Each scene shows the same named points in several views. A view is turned or mirrored, shifted and resized as a whole, has a little noise and may leave points out.

Scene 1
View 1
z_753: [ -7  -8  13   3  -9   0 -10   3  12   1 -12   2   4 -14  -6 -10  -4   5
   2   7  12 -10   0  10  -7   5   1 -11 -14  -5  21   1  10 -11  -1   4
   6   7   6   1  -5  -3 -16   3 -11   5  -9   5  26 -15   1   2  -4  21
  17  -8  22  -2 -10]
z_612: [  6  -6   0   8   9  -7  -6 -17   6   3 -11   3   1   2  -1   3  -8  11
  -5  -2  13   9  -2  15   7  -1   1   0  -7  -7  -2  -1   6   0  -5  -6
  19   2  14  -8  -3   7  -2  -1 -11   5   0 -16  16 -12  -1  10  -4  12
   1  -4   9   6  -1]
z_150: [  7  -1  -5   5  12 -12   1 -21   0   6  -2   2  -7   5   6   9  -9  11
 -15 -10  15  17  -1   9   9  -5  -3   9  -1  -3 -14  -6  -2   2  -9 -10
  26   1  14 -18   0   8   4  -7  -9   2  -1 -23   5  -4  -6  12  -2   4
  -9   0  -6  10   3]
z_308: [-14  -1  13  -3 -12  -6  -1   7   6   4   1   1  -6 -15  -1 -10  -6   5
  -9   3  15  -5   0   1  -6   3  -3  -6  -6   2  21  -4   4 -12  -4   3
   9   7   0  -8  -4  -4 -19   1  -9   2 -11   5  17  -6  -6   5   1  13
  11  -2   8   0  -6]
z_958: [-13   4  10  -2  -5 -14  -5  -5  -3   6   8  -5 -12  -7  13  10 -10 -10
 -10  -2  11   9   1   3  -6  -1  -5   7  -4   5  -3  -7 -13  -3 -11  -1
  18   5   1 -15   2  -3   3 -10  -9   5  -8 -12  12  -3  -2   1  -8  14
   1  -7  -1   3   1]
z_830: [ 10  -6  -4  10  16 -11 -15 -31   4   3 -11  -1   2   8   8  18  -9   0
   0  -8   7  18   0  22   6  -4   0   9 -10  -6 -20  -1   0   6  -8 -13
  27   1  17  -8   4   6  12  -6  -9   6   1 -28  16 -14   4   6 -12  15
  -5 -10   8   7   2]
z_149: [ 15 -11  -5  12  17  -7 -12 -28   8   1 -16   3   7   6   1  11  -8  10
   0  -4   9  11  -1  23   9  -3   2   4 -12 -10 -13   1   7   6  -5 -11
  23   3  19  -7   1   7   7  -1 -10   8   2 -23  19 -19   4   9  -9  15
  -1  -7  13   6   2]
z_990: [ 16 -13  -4  14  19  -4 -18 -32  11  -1 -22   3  13   9   0  13  -7   9
   8  -1   8  11  -1  27   9  -2   4   3 -16 -13 -14   5   9   5  -4 -11
  25   2  21   0   2   7   8   1 -10   9   4 -27  24 -23   7   5 -14  19
   0 -11  20   4  -2]
z_530: [ -1   0   2   1   2  -9   2  -9   1   6   0   0  -7  -3   3   1  -8  11
 -14  -6  17   7  -1   6   4  -2  -3   4  -1  -2   0  -5   0  -3  -9  -5
  19   4   7 -16  -2   4  -7  -5 -10   2  -5 -11   8  -5  -7  12  -1   4
  -3   0  -1   7  -1]
z_86: [  6  -6  -1   7   9  -9  -8 -20   5   3  -7   1  -1   4   5   9  -8   5
  -4  -4  10  12  -1  16   5  -3  -1   6  -8  -5 -11  -3   1   2  -7  -9
  22   1  14 -11   0   3   3  -4 -11   5  -1 -21  15 -12   1   7  -6  12
  -3  -6   5   7   0]
z_949: [-11  10   3  -6  -4 -17   9  -5  -7   9  18  -2 -21  -5  13   6 -12   0
 -26 -10  17  15   0  -5   2  -5  -9  13   8   7  -7 -13 -15  -5 -15  -4
  22   3   1 -26   2   1  -1 -13  -7   0  -7 -14   0   7 -13  12   2   0
  -8   2 -19   9   6]
z_414: [-15   1  12  -5 -11  -7  -5   3   4   3   3  -2  -8 -16   4  -1  -7  -4
  -6   3  11  -2   1   3  -9   3  -4  -1  -7   3  13  -4  -3  -9  -6   2
  11   8  -1  -8  -1  -5  -9  -4 -10   5 -12   0  17  -6  -3   2  -4  15
   8  -6   6  -1  -4]
z_619: [-23  -1  22  -5 -22  -3  -8  16   9   2   2  -1  -5 -25  -1 -12  -5  -5
   0  10  11 -14   2   1 -15   8  -1 -10 -12   4  30  -1   2 -15  -3  11
   1  11  -6  -1  -4  -9 -20   0 -10   4 -14  12  26  -9   0  -2  -3  22
  20  -8  16  -6 -11]
z_652: [  9  -2  -5   6  14 -11  -1 -24   1   5  -5   2  -5   5   6  10  -9  11
 -13  -8  13  16  -1  13  10  -5  -3   7  -1  -5 -15  -4   1   3  -9 -11
  26   1  14 -16   1   7   4  -6 -10   4   0 -23   7  -8  -4  13  -4   5
  -8  -2  -3  10   4]
View 2
z_990: [  5  -7  11 -18   2  -7  -7 -13  -3  -2  10  30  -3  -9  -7  -8  -1   0
   2   0   5   9   6  20   8  -2 -16  17  -3   2   4   0  -2  -4   2   2
   0   2 -11  -9  -2  -6  13  13 -12  -2 -12   3  11 -10 -11  -4   6   4
 -23  14  -8  20 -22]
z_753: [  0 -10 -14 -15 -11  -2  -9  -3 -16   0   4   0   1  -4 -16  15  -8   1
 -11   5 -43  -5  -4   3  -9  18  -1  18 -17   9   1  -6 -10  10 -16 -14
   1   4  -1 -22  -6   2   7  -7  27   4  -7 -17   3  -4 -14   2  -1   2
 -17  -6  -5 -15  -7]
z_414: [ -6 -14 -16 -19 -12   3  -6   9  -6   2   8 -13   8  -6 -15   5  -3  -2
   0   6 -18  -2 -16  -7 -11  27  -1   9 -12  15  -4 -13  -2  15 -19 -12
   0   7  -6  -7  -7 -13  -1 -11  18  -2  -2  -9 -11   0  -8   6  -5   5
 -20  -3   7 -18  -5]
z_149: [  6  -8   9 -17   2  -3  -6 -12  -3  -3  10  26  -2  -8  -6 -10  -6   0
   1   0   7  11   4  15   6   0 -14  14   0   2   2   0  -1  -2   4   2
  -1  -1 -11  -8  -3  -4  10  13 -15  -4 -10   4  11  -8  -9  -6   6   1
 -21  12  -6  19 -21]
z_652: [  4 -10   1 -11   1   6  -5  -7   2   1  10   6  10  -8  -3 -16 -12  -4
   5   2  28  17  -7   9   3   5  -7   6   6   5  -3  -4  11  12   4  -3
  -5  -5 -16  -5  -4  -9   5   9 -27  -7  -2   8   0   2   0  -9   6  -3
 -17  10   9  15 -18]
z_86: [  2 -11   2 -16  -1  -1  -5  -6   0   1  10  11   4  -8  -6 -11  -5  -2
   4   2  11  11  -4  10   3   6 -11  10  -2   5  -2  -6   3   8  -2  -1
  -2   0 -10  -6  -5  -8   4   6 -13  -4  -6   5   1  -4  -5  -4   2   2
 -22   9   3  10 -17]
z_308: [ -1 -12 -20 -13 -14   2  -8   4 -11   4   6 -19  10  -1 -14  10 -11  -3
  -5   7 -26  -1 -16  -5 -11  26   5   9 -11  12  -1 -11  -5  22 -17 -18
  -1   1  -4 -19  -9  -1   2 -10  20  -1  -1 -14  -8   6  -8   1  -1  -2
 -15  -9   7 -23  -3]
z_958: [ -8 -19 -10 -23  -9   4   0  10   5   1  10 -11  12  -9 -13  -5   4  -4
  11   7  10   5 -19  -6 -10  21  -9   4  -8  14  -9 -17   6  13 -14  -6
   6  10 -12   3  -6 -23  -4  -8   1  -9  -1   2 -15   0  -5   6  -5   9
 -23   4  14  -9 -11]
z_619: [ -6 -13 -22 -18 -19  -1  -7  11 -14   3   6 -19   6  -3 -22  21  -2   1
  -7   6 -49 -12 -14 -10 -16  33   3  16 -20  17  -2 -12 -11  15 -27 -17
   5  10   2 -18  -7  -5   1 -18  44   1  -4 -21  -9  -1 -14   9  -8   5
 -18 -14   3 -32  -1]
View 3
z_619: [ -9  15 -12 -11  -1  23   3  -2 -14   6  13   4  -5  -2   5  -8   2   7
  16 -11   3  10 -14   8  16 -15 -10   4 -10   6  14  26  -1   3  13   9
  -8  19  -8   9  -7  -5  -9  -1  15   4 -18   8   2 -22  -5  15 -11   7
   9  -3   0  -1   7]
z_949: [  5  -2  -5  18 -10  10  12  -3   2  -8 -11   2   1 -17  16  10  -7   0
  -3  -1   0  -5   7  17   1  -3  18  -6 -13 -14  -8   9 -12 -12  -5  15
  -6   0  18   1  -2  -2   3   2  -9 -16   4  -3   0   6 -15  11  -2  11
 -11   5   3  -3  -3]
z_530: [ 7 -7 -2  2  0  9  9 -6 -1  1  3 -7 -1 -5 11  6  0 -4  4 -2 -4 -2 -1  3
  2 -6  6 -8 -7 -6 -5  8  1 -8  1 11 -8  4  2  3  3 -4  5  1 -2 -5  0 -6
 -3  9 -6 11 -2 13 -3 -4  2  1 -1]
z_308: [ -2   7  -6  -8  -1  20   6  -6 -10   5  11   1  -2  -3   9  -4   3   4
  11 -10   0   5  -9   6  11 -14  -2  -2 -11   4   6  23  -2   0  10  11
  -8  12  -5   8  -7  -2  -5   0   9   2 -12   2   2 -11  -6  14  -9  10
   7  -2  -2  -1   3]
z_830: [  3 -27  -2   5   9  -3   1  -6   5   1   4 -31  -9  -3  -1   9  -7 -17
   4   7  -5   2   1  -7  -8   0   4  -4   8 -17  -5  -6   9 -10  -7   1
  -8   5  -9   3  25 -16   5   6  -2  -1   7  -7 -12  11  -8  18  17  12
  -3 -15  19  16   6]
z_652: [ 10 -22   0   4   6   2   6  -9   5  -1   3 -19  -3  -4   7  12  -2 -10
   1   3  -8  -3   3  -2  -5  -1  10 -10   0 -13  -9  -2   5 -11  -6   9
  -7   1   0   1  14  -8   9   4  -7  -6   8 -11  -8  18  -6  12   7  16
  -5  -7   7   8  -1]
z_958: [ -5  -4  -9  10  -6  11   6  -2   0  -3  -4  -7  -4 -13   5   3 -10  -2
   5  -2   3   4   2  12   4  -5   4   2  -4 -14  -1  10  -3  -5  -4   7
  -5   7   5   4   4  -9  -3   3   0  -8  -3   5  -2  -7 -11  17   4   6
  -5  -4  13   5   6]
z_150: [  9 -17   1   4   5   4   7  -8   1  -1   4 -14  -2  -3   9  10   1  -8
   3   0  -7  -3   1  -1  -3  -4   9 -11  -3 -10  -9   1   3 -10  -3  10
 -10   2   1   2   9  -7   7   2  -5  -4   6 -10  -6  16  -7  10   4  16
  -3  -6   5   4  -1]
z_612: [  6 -15  -1  -5  10   7   3  -8   0   5  12 -17  -4   3   5   5   2  -9
   6  -1  -6   1  -5  -6  -1  -7   2  -8   2  -4  -2   4   9  -6   1   7
  -9   6  -9   4  10 -10   4   4   2   2   1  -8  -5   8  -3  12   4  15
   2 -10   5   9   1]
z_990: [  4 -27  -2  -5  14   0  -1  -9   3   6  12 -32 -10   5  -3   5  -3 -15
   9   5  -8   4  -5 -13  -5  -4  -3  -5  11 -10  -2  -4  14  -7  -4   2
  -8   9 -17   5  24 -16   4   6   3   5   4  -8 -11  10  -3  17  14  15
   3 -18  15  17   5]
z_86: [  5 -19  -1   2   5   3   4  -7   1   0   7 -21  -6  -2   3   7  -3 -10
   7   2  -5   1  -1  -3  -3  -4   3  -6   3 -10  -6   0   6  -8  -3   6
  -8   5  -7   4  15  -9   7   5  -1  -2   4  -7  -8   9  -6  15   8  14
  -1 -12  11  11   2]
z_149: [  6 -26  -1  -4  14   1   1  -8   3   5  13 -29  -8   5   0   7   0 -16
   7   3  -8   3  -4 -12  -7  -4   0  -6   8  -9  -4  -3  13  -9  -3   4
  -9   6 -14   3  22 -13   6   6   2   3   3 -10 -10  13  -4  14  13  15
   2 -15  14  14   3]
z_753: [ -3   3  -7 -17   8  18   3  -5 -11   8  20  -7  -7   6   2  -6   5  -1
  17  -8  -2  11 -15  -2  12 -13 -12   2  -3   7  11  19   7   3  10   6
  -9  17 -17  11   2  -7  -5   1  16   9 -15   2   0 -12  -2  15  -6  11
  12  -9   3   5   6]
View 4
z_753: [ 11 -16   2   1  -3  -7   1  -6  -5  -5  -6  13   2 -12  -8  -1  -4  -7
   0  18  -4 -10   8  13   3  -9  -8   6 -16   1   3   0 -15   7 -11  -6
 -12 -12   6  -1   1   6 -10  -7  -8  -2  -2  15   2  18  -9 -11  -7 -13
  24  -4 -13   5   5]
z_612: [ 12  -2   2  -6 -12  -7  -5  -6  -5   2   7  -9   8   1  -2 -13  -1 -11
   0  -4   0   1  10   4   4 -10  -4   4  -2  -5  -1  -9 -11   9   4  -2
  -5  -8 -11  -2  -3  -6   7 -11 -19   8   9   3  -1   6 -10  -1   3   6
   9  -8  -8  -9   6]
z_652: [  8   6   0 -11 -16  -3 -12  -2  -5   6  10 -22   8   7  -2 -17  -4 -11
  -3 -17   2   3   8   4   4  -8  -5   3  10  -9  -2 -17  -4  10  14   0
   1  -6 -18  -2  -5 -10  11 -15 -17  14  14  -6  -4   4  -8   0   4  21
  -2 -10   0 -14   3]
z_990: [  7  -1   2  -3  -7 -11  -2 -16  -6  -4  20  -8  10   5   8 -19   6 -12
   4  -7   4   8  10 -11  11 -13  -3   1  -6  -5  -6 -11 -12  17  -3 -14
  -4  -6 -15  -3  -5 -12  15 -15 -22  12   8   9   1   4 -16   3  15   3
   2  -3 -11  -8   9]
z_530: [  8   0   1  -7 -15  -2  -8   4  -4   4   0 -14   4   0 -10 -11  -9  -8
  -3  -5  -1  -4   7  17   1  -5  -6   7   7  -6   1 -14  -5   4  13   5
  -2 -11 -10   0  -1   0  -1 -11 -13   8  10  -5  -3   9  -5  -8  -5  12
   4  -9  -2  -8   0]
z_308: [ 10 -12   2  -2  -7  -3  -4   6  -2   0 -13   6   0 -12 -15   0 -13  -6
  -3  15  -5 -12   6  24  -3  -3 -11  11  -5  -1   1  -5  -9   2   1   5
  -9 -13   6   0   4   9 -15  -6  -3  -2  -1   3  -1  20  -3 -15 -16  -5
  21  -3  -6   4  -1]
z_958: [ -2  -9   5  -7  -5  -1 -12   4   0   5   4 -12   4  -3  -2 -11 -15  -2
  -2  -5   0   3   6  12   9   5 -10  15  13  -7  -7 -19   3   7  13  -3
  -2  -8   3   4   5   9 -11 -16   2   6   4 -13  -3  20  -5 -13  -3   7
   2   3   6   3   2]
z_949: [  0   2   1 -12 -14   2 -19  15   1  12  -4 -26   3   3 -12 -11 -21  -4
  -5 -14   1  -4   6  24   2   5 -10  13  25 -10  -2 -25   5   1  28  13
   2  -8  -6   4   5   7 -10 -16  -2   9  12 -25  -7  16   2 -14 -12  23
  -3  -4  13  -7  -6]
z_414: [  5 -14   4  -4  -5  -3  -5   4  -1   0  -5   0   2  -9  -8  -4 -15  -3
  -1  10  -3  -5   7  18   3   1 -11  14   2  -2  -2 -12  -5   3   5  -1
 -10 -11   8   3   7  13 -16 -10   1   1   1  -3  -2  22  -4 -15 -11  -4
  13   0  -2   7   0]
z_150: [  8   4   1 -10 -16  -4 -10   1  -5   5   5 -20   7   6  -6 -15  -7 -12
  -2 -14  -1   0   8  10   2  -8  -4   5   8  -9  -1 -15  -5  10  13   4
   0  -8 -17  -2  -4  -8   7 -13 -18  11  11  -7  -5   5  -6  -1   1  17
   1 -10  -1 -12   3]
z_86: [  6   0   2  -8 -10  -7  -7  -7  -5   1  12 -14   8   4   2 -16  -4 -10
   0  -9   2   4   8   1   7  -7  -5   4   3  -7  -5 -15  -5  14   8  -6
  -3  -7 -12   0  -3  -6   8 -15 -16  12   8  -1  -3   8 -11  -1   7   9
   3  -5  -3  -9   6]
z_149: [  9   0   2  -5  -9 -10  -4 -15  -8  -2  17 -11  10   4   6 -18   3 -12
   2  -9   4   7  10  -7   9 -13  -2   1  -2  -4  -3 -12 -13  16   1 -11
  -4  -5 -15  -3  -5 -12  15 -15 -22  11   9   6   0   3 -15   4  14   7
   3  -5  -8 -10  10]
z_830: [  0   0   2  -7  -4  -7  -9 -14  -4   0  25 -19  12   8  13 -23   0  -9
   2 -16   8  14   7 -11  17  -4  -6   5   9  -6 -12 -23  -2  20   8 -14
   0  -3 -12   1  -3  -8  13 -21 -13  13  10  -5  -4   8 -13   0  17  11
  -6   2   1  -8   9]
View 5
z_830: [ -6   4   1   0  12 -11  -4   3   5  -1   1  -4  -5 -20  -8 -12   9  20
  13  -9   7  -6  16 -10  -2   2   2   3   1 -10  -4   1 -10  14  -3  -5
 -11  -3   2   7 -19  -8   2   2  -4   1 -10   4  -4  17   5  -4 -10 -12
  -5   0  10   7  -5]
z_652: [ -9   1   1  -7  11 -11  -6   2  -1   7  -3  -3  -8 -16  -7  -7   3  17
   4  -7  -3  -5  12 -13  -1  -1   4  -5  -6  -4  -6   3  -3  14  -5   0
  -3  -6  -2  10  -9  -8   4   3  -2   4  -2   0  -4  13   3  -2  -8  -4
  -6   2  -1   0  -7]
z_150: [ -8   1   1  -6  15 -11  -5   3  -3   3  -4  -5 -10 -13  -5  -7   2  12
   6  -8  -7  -2  13 -14  -2  -1   3  -7  -8  -3  -8   0  -3  16  -5   3
   3  -7  -4   9  -5  -8   4   3  -2   3   0  -5  -4  12   0  -2  -9  -1
  -7   2  -2  -1 -10]
z_619: [ 18  17   4   5   3  14   1   8 -16  14  -1  -2   5  21   5   0   1 -19
  11   5   9  11 -15  -7   5   1  -7  -3   1   0   2  -8   6  -2  -6   4
  11   8   0 -14  11   2  15 -14 -24  -3  -1 -11   0 -11   2  11   9  -4
   1  -6  -1 -16   0]
z_958: [  3   9   4   4  16   0  -1  13   0  -7  -4  -5  -7  -2   4  -7   6  -2
  11  -3   1  11  14  -9  -2   2  -1  -3   0  -3 -11  -8  -7   8  -1   3
  15   0   3  -4   2  -8   8  -2 -16  -4   0 -11   2   5   1  -1  -7  -1
  -7  -2   9  -2 -10]
z_308: [  9  11   3   0   6   6  -2   6 -13  13  -4  -4  -1  11   4  -1   0 -10
   6   1  -1   8  -6 -11   2  -1  -2  -8  -4   1  -1  -5   7   5  -6   5
  11   1  -3  -6   9  -2  12  -7 -15   0   3 -12  -1  -4   1   7   3   1
  -2  -3  -6 -13  -4]
z_949: [ -5   0   3  -3  22  -4  -3  14  -1 -10 -10  -6 -14  -7   5  -6   5  -1
   4  -6 -14  13  24 -13  -5   0   2 -11  -9  -1 -17  -7  -5  14  -4   7
  25  -9   0   3  11 -11   9   5  -9  -2  11 -18  -1   8  -3  -5 -14  10
 -11   1   1  -4 -15]
z_530: [ -5   3   2  -7  13  -7  -6   4  -5   5  -5  -4  -9 -10  -3  -6   2   9
   5  -7  -5   0  12 -14  -1  -2   4  -7  -7  -2  -6   0   0  14  -5   2
   4  -6  -4   7  -2  -7   5   2  -6   1   2  -7  -4   9   0   0  -8   0
  -6   1  -3  -3  -8]
z_612: [ -4   5   1  -5   8  -6  -4   1  -5  10  -1  -2  -4  -8  -8  -6   3  11
   8  -6   0  -3   5 -13   1  -2   2  -4  -3  -6  -1   2  -1  12  -6   1
  -5  -4  -2   5  -9  -4   5   0  -4   4  -5   1  -4   9   2   2  -4  -7
  -4  -1  -2  -3  -4]
z_990: [ -5   6   1  -2   6  -9  -4  -1   0   9   3  -2  -2 -16 -12  -8   6  19
  11  -8   9  -9   6 -10   1   1   3   4   1  -9   2   3  -5  13  -4  -5
 -17  -2   1   7 -20  -6   1   0  -3   3 -14   7  -5  15   5  -1  -4 -14
  -3  -1   6   3  -1]
z_414: [ 10  12   3   3   9   7   0  10  -8   5  -3  -3  -1   8   4  -3   3  -9
  10   0   4  10   1  -9   2   1  -2  -4  -2  -2  -3  -6   0   5  -5   2
  11   3   0  -7   6  -4  11  -6 -17  -2   0 -11   0  -2   2   5   1  -3
  -3  -4   2 -10  -5]
z_149: [ -5   4   1  -5   7 -10  -4  -2   0   9   2  -2  -4 -17 -10  -9   5  19
  10  -9   7  -9   6 -12   0   0   4   1   0  -8   0   4  -4  13  -5  -4
 -15  -3  -1  10 -18  -6   2   1  -3   4 -11   6  -6  15   4   0  -5 -13
  -4   0   3   2  -2]
View 6
z_150: [  2  -3  -1   5   6   1   0 -11  13 -12   4  -8  10   3  -1   2  -5   9
   0   2 -14   1  -1   3  -4 -10  -2  -4   5   4   8   1 -15  -5   4   0
   5  12 -10  -2   6  -1   1  -2  -4  -8   6  -3   5   5   7  -4   6  -2
   1   7 -12 -10   0]
z_652: [  2  -6  -2   5   8   0   0 -12  14 -16   4  -8  11   3  -4   2  -4  11
  -1   3 -13   4  -2   2  -3 -10  -2  -5   4   5   7   1 -15  -5   5  -3
   5  15 -12  -3   7  -1   0  -2  -6 -11   7   0   4   4  10  -2   8  -4
   1   7 -13  -8  -2]
z_530: [  4  -1  -2   3   2   2   1  -5   9  -8   5  -6   8   5   4   0  -1   7
   0   1 -12  -4   2   2  -3  -9  -3   1   3   2  10   0 -11  -3   2   3
   3   5  -7   2   3  -2   2  -5  -2  -2   4  -4   3   6   3  -4   0   2
   0   6 -10 -10   2]
z_149: [ -7  -1   2   8   5  -2   0 -13  12 -18   7  -9   7   0 -14   3  -2  16
   4   7  -7   8  -7  -4  -5  -3   0 -11   0   3   5  12 -10  -8   5 -15
  -3  12  -5  -9   8   3   4  -2 -12 -17   5   4   3   5  11  -1  -1  -3
   1   5 -14  -4   8]
z_612: [ -3   1   0   4   1   2   1  -9  10 -13   6  -7   6   1  -3   2   1  12
   3   3  -9   1  -2  -2  -3  -4  -3  -5   1   2   7   7  -8  -6   4  -6
  -1   7  -4  -4   7   1   3  -4  -7  -9   5   0   3   6   5  -3  -3   2
   1   6 -11  -8   8]
z_753: [ -4  13   2   1 -11   4   1   2   0  -4  11  -2   0   2   3  -4   9   8
   7   3  -1  -6   0  -9  -5   5  -2   0  -4  -2   8   8   7  -6  -3  -7
 -10  -8  10   0   0   4  10  -9  -4   1   0   1  -3   6  -3  -3 -25  10
  -4   4  -7  -7  18]
z_949: [ 14  -6  -7   3  10   1  -4  -1  10  -2   4  -8  17   8   9  -2  -5  -1
  -6  -8 -16  -4   8   8   6 -16  -5  12   3   7  11 -11 -13   3   2  11
  10   7 -15   8  -3  -7   1  -4   5   6   0  -6   7   7   5  -6   7  -3
   2   6  -9  -9 -14]
z_86: [ -1   0  -1   7   6  -2  -2 -10  11 -14   6  -7   9   3  -7   2  -2  11
   0   3 -10   5  -3  -2  -2  -5  -1  -4   0   4   7   5 -10  -5   6  -8
   0  10  -7  -3   5   2   4  -2  -8 -11   3   2   5   5   9  -2   0  -2
   1   4 -12  -6   3]
z_414: [  4   7  -3   3  -3   1  -3   4   2  -1   9  -4   7   6   5  -6   5   1
   0  -3  -5  -6   4  -4   3  -2  -2   8  -5   1  11  -1   3  -1  -1  -1
  -5  -6   1   5  -5  -1   9  -7   0   7  -5  -1   1   8   1  -4 -16   5
   0   3  -6  -7   4]
z_830: [ -3  -5  -1  10  12  -5  -3 -13  15 -17   6  -8  10   0 -16   3  -5  13
   1   3  -8  12  -6  -2   0  -4   0  -6  -1   5   4   9 -11  -7   7 -14
  -1  14 -10  -6   7   2   5   1 -10 -17   1   6   6   5  14  -1   3  -8
   5   3 -15  -2   1]
z_958: [  8  -1  -5   5   6  -4  -6   1   8  -2   8  -6  12   7  -1  -6   0   1
  -2  -5  -8   2   4   0   8  -7  -3  11  -5   5   9  -4  -2   1   2  -2
  -1   2  -7   4  -4  -2   8  -3   0   3  -5   2   6   8   7  -4  -8  -3
   3   0 -11  -4  -6]
z_308: [  3   9  -1  -1  -9   5   1   4   0  -1  10  -3   4   7  12  -4   7   3
   2  -1  -6  -9   5  -4  -3  -2  -3   6  -2   1  11   0   3  -2  -3   3
  -4  -7   3   5  -3   0   8 -10   1   9  -1  -4  -1   7  -4  -4 -17   9
  -4   5  -5  -9   8]
z_990: [ -7   0   1  10   6  -3   1 -13  13 -17   7  -8   6  -2 -16   3  -1  16
   4   7  -5  10  -8  -5  -4  -1   1 -10  -1   2   5  12  -8  -9   6 -18
  -5  12  -4  -9   7   4   4  -1 -12 -19   4   6   3   4  12  -1  -4  -3
   0   2 -14  -3   9]
z_619: [  1  15  -1  -1 -12   3  -2  10  -5   3  13  -1   3   7   9  -8  11   0
   5  -2   1  -9   6  -9   0   6  -2  11  -8  -2  12   1  12  -1  -4  -1
 -12 -16  10   6  -7   1  13 -10   1  14  -7   0  -3   9  -5  -4 -31  13
  -4   3  -3  -7  12]

In a view up to two points have been moved. Name them for each view, in the order of its rows, or write -.
view 1 | z_150, z_990
view 2 | -
view 3 | z_619
view 4 | z_830
view 5 | z_652, z_530
view 6 | -
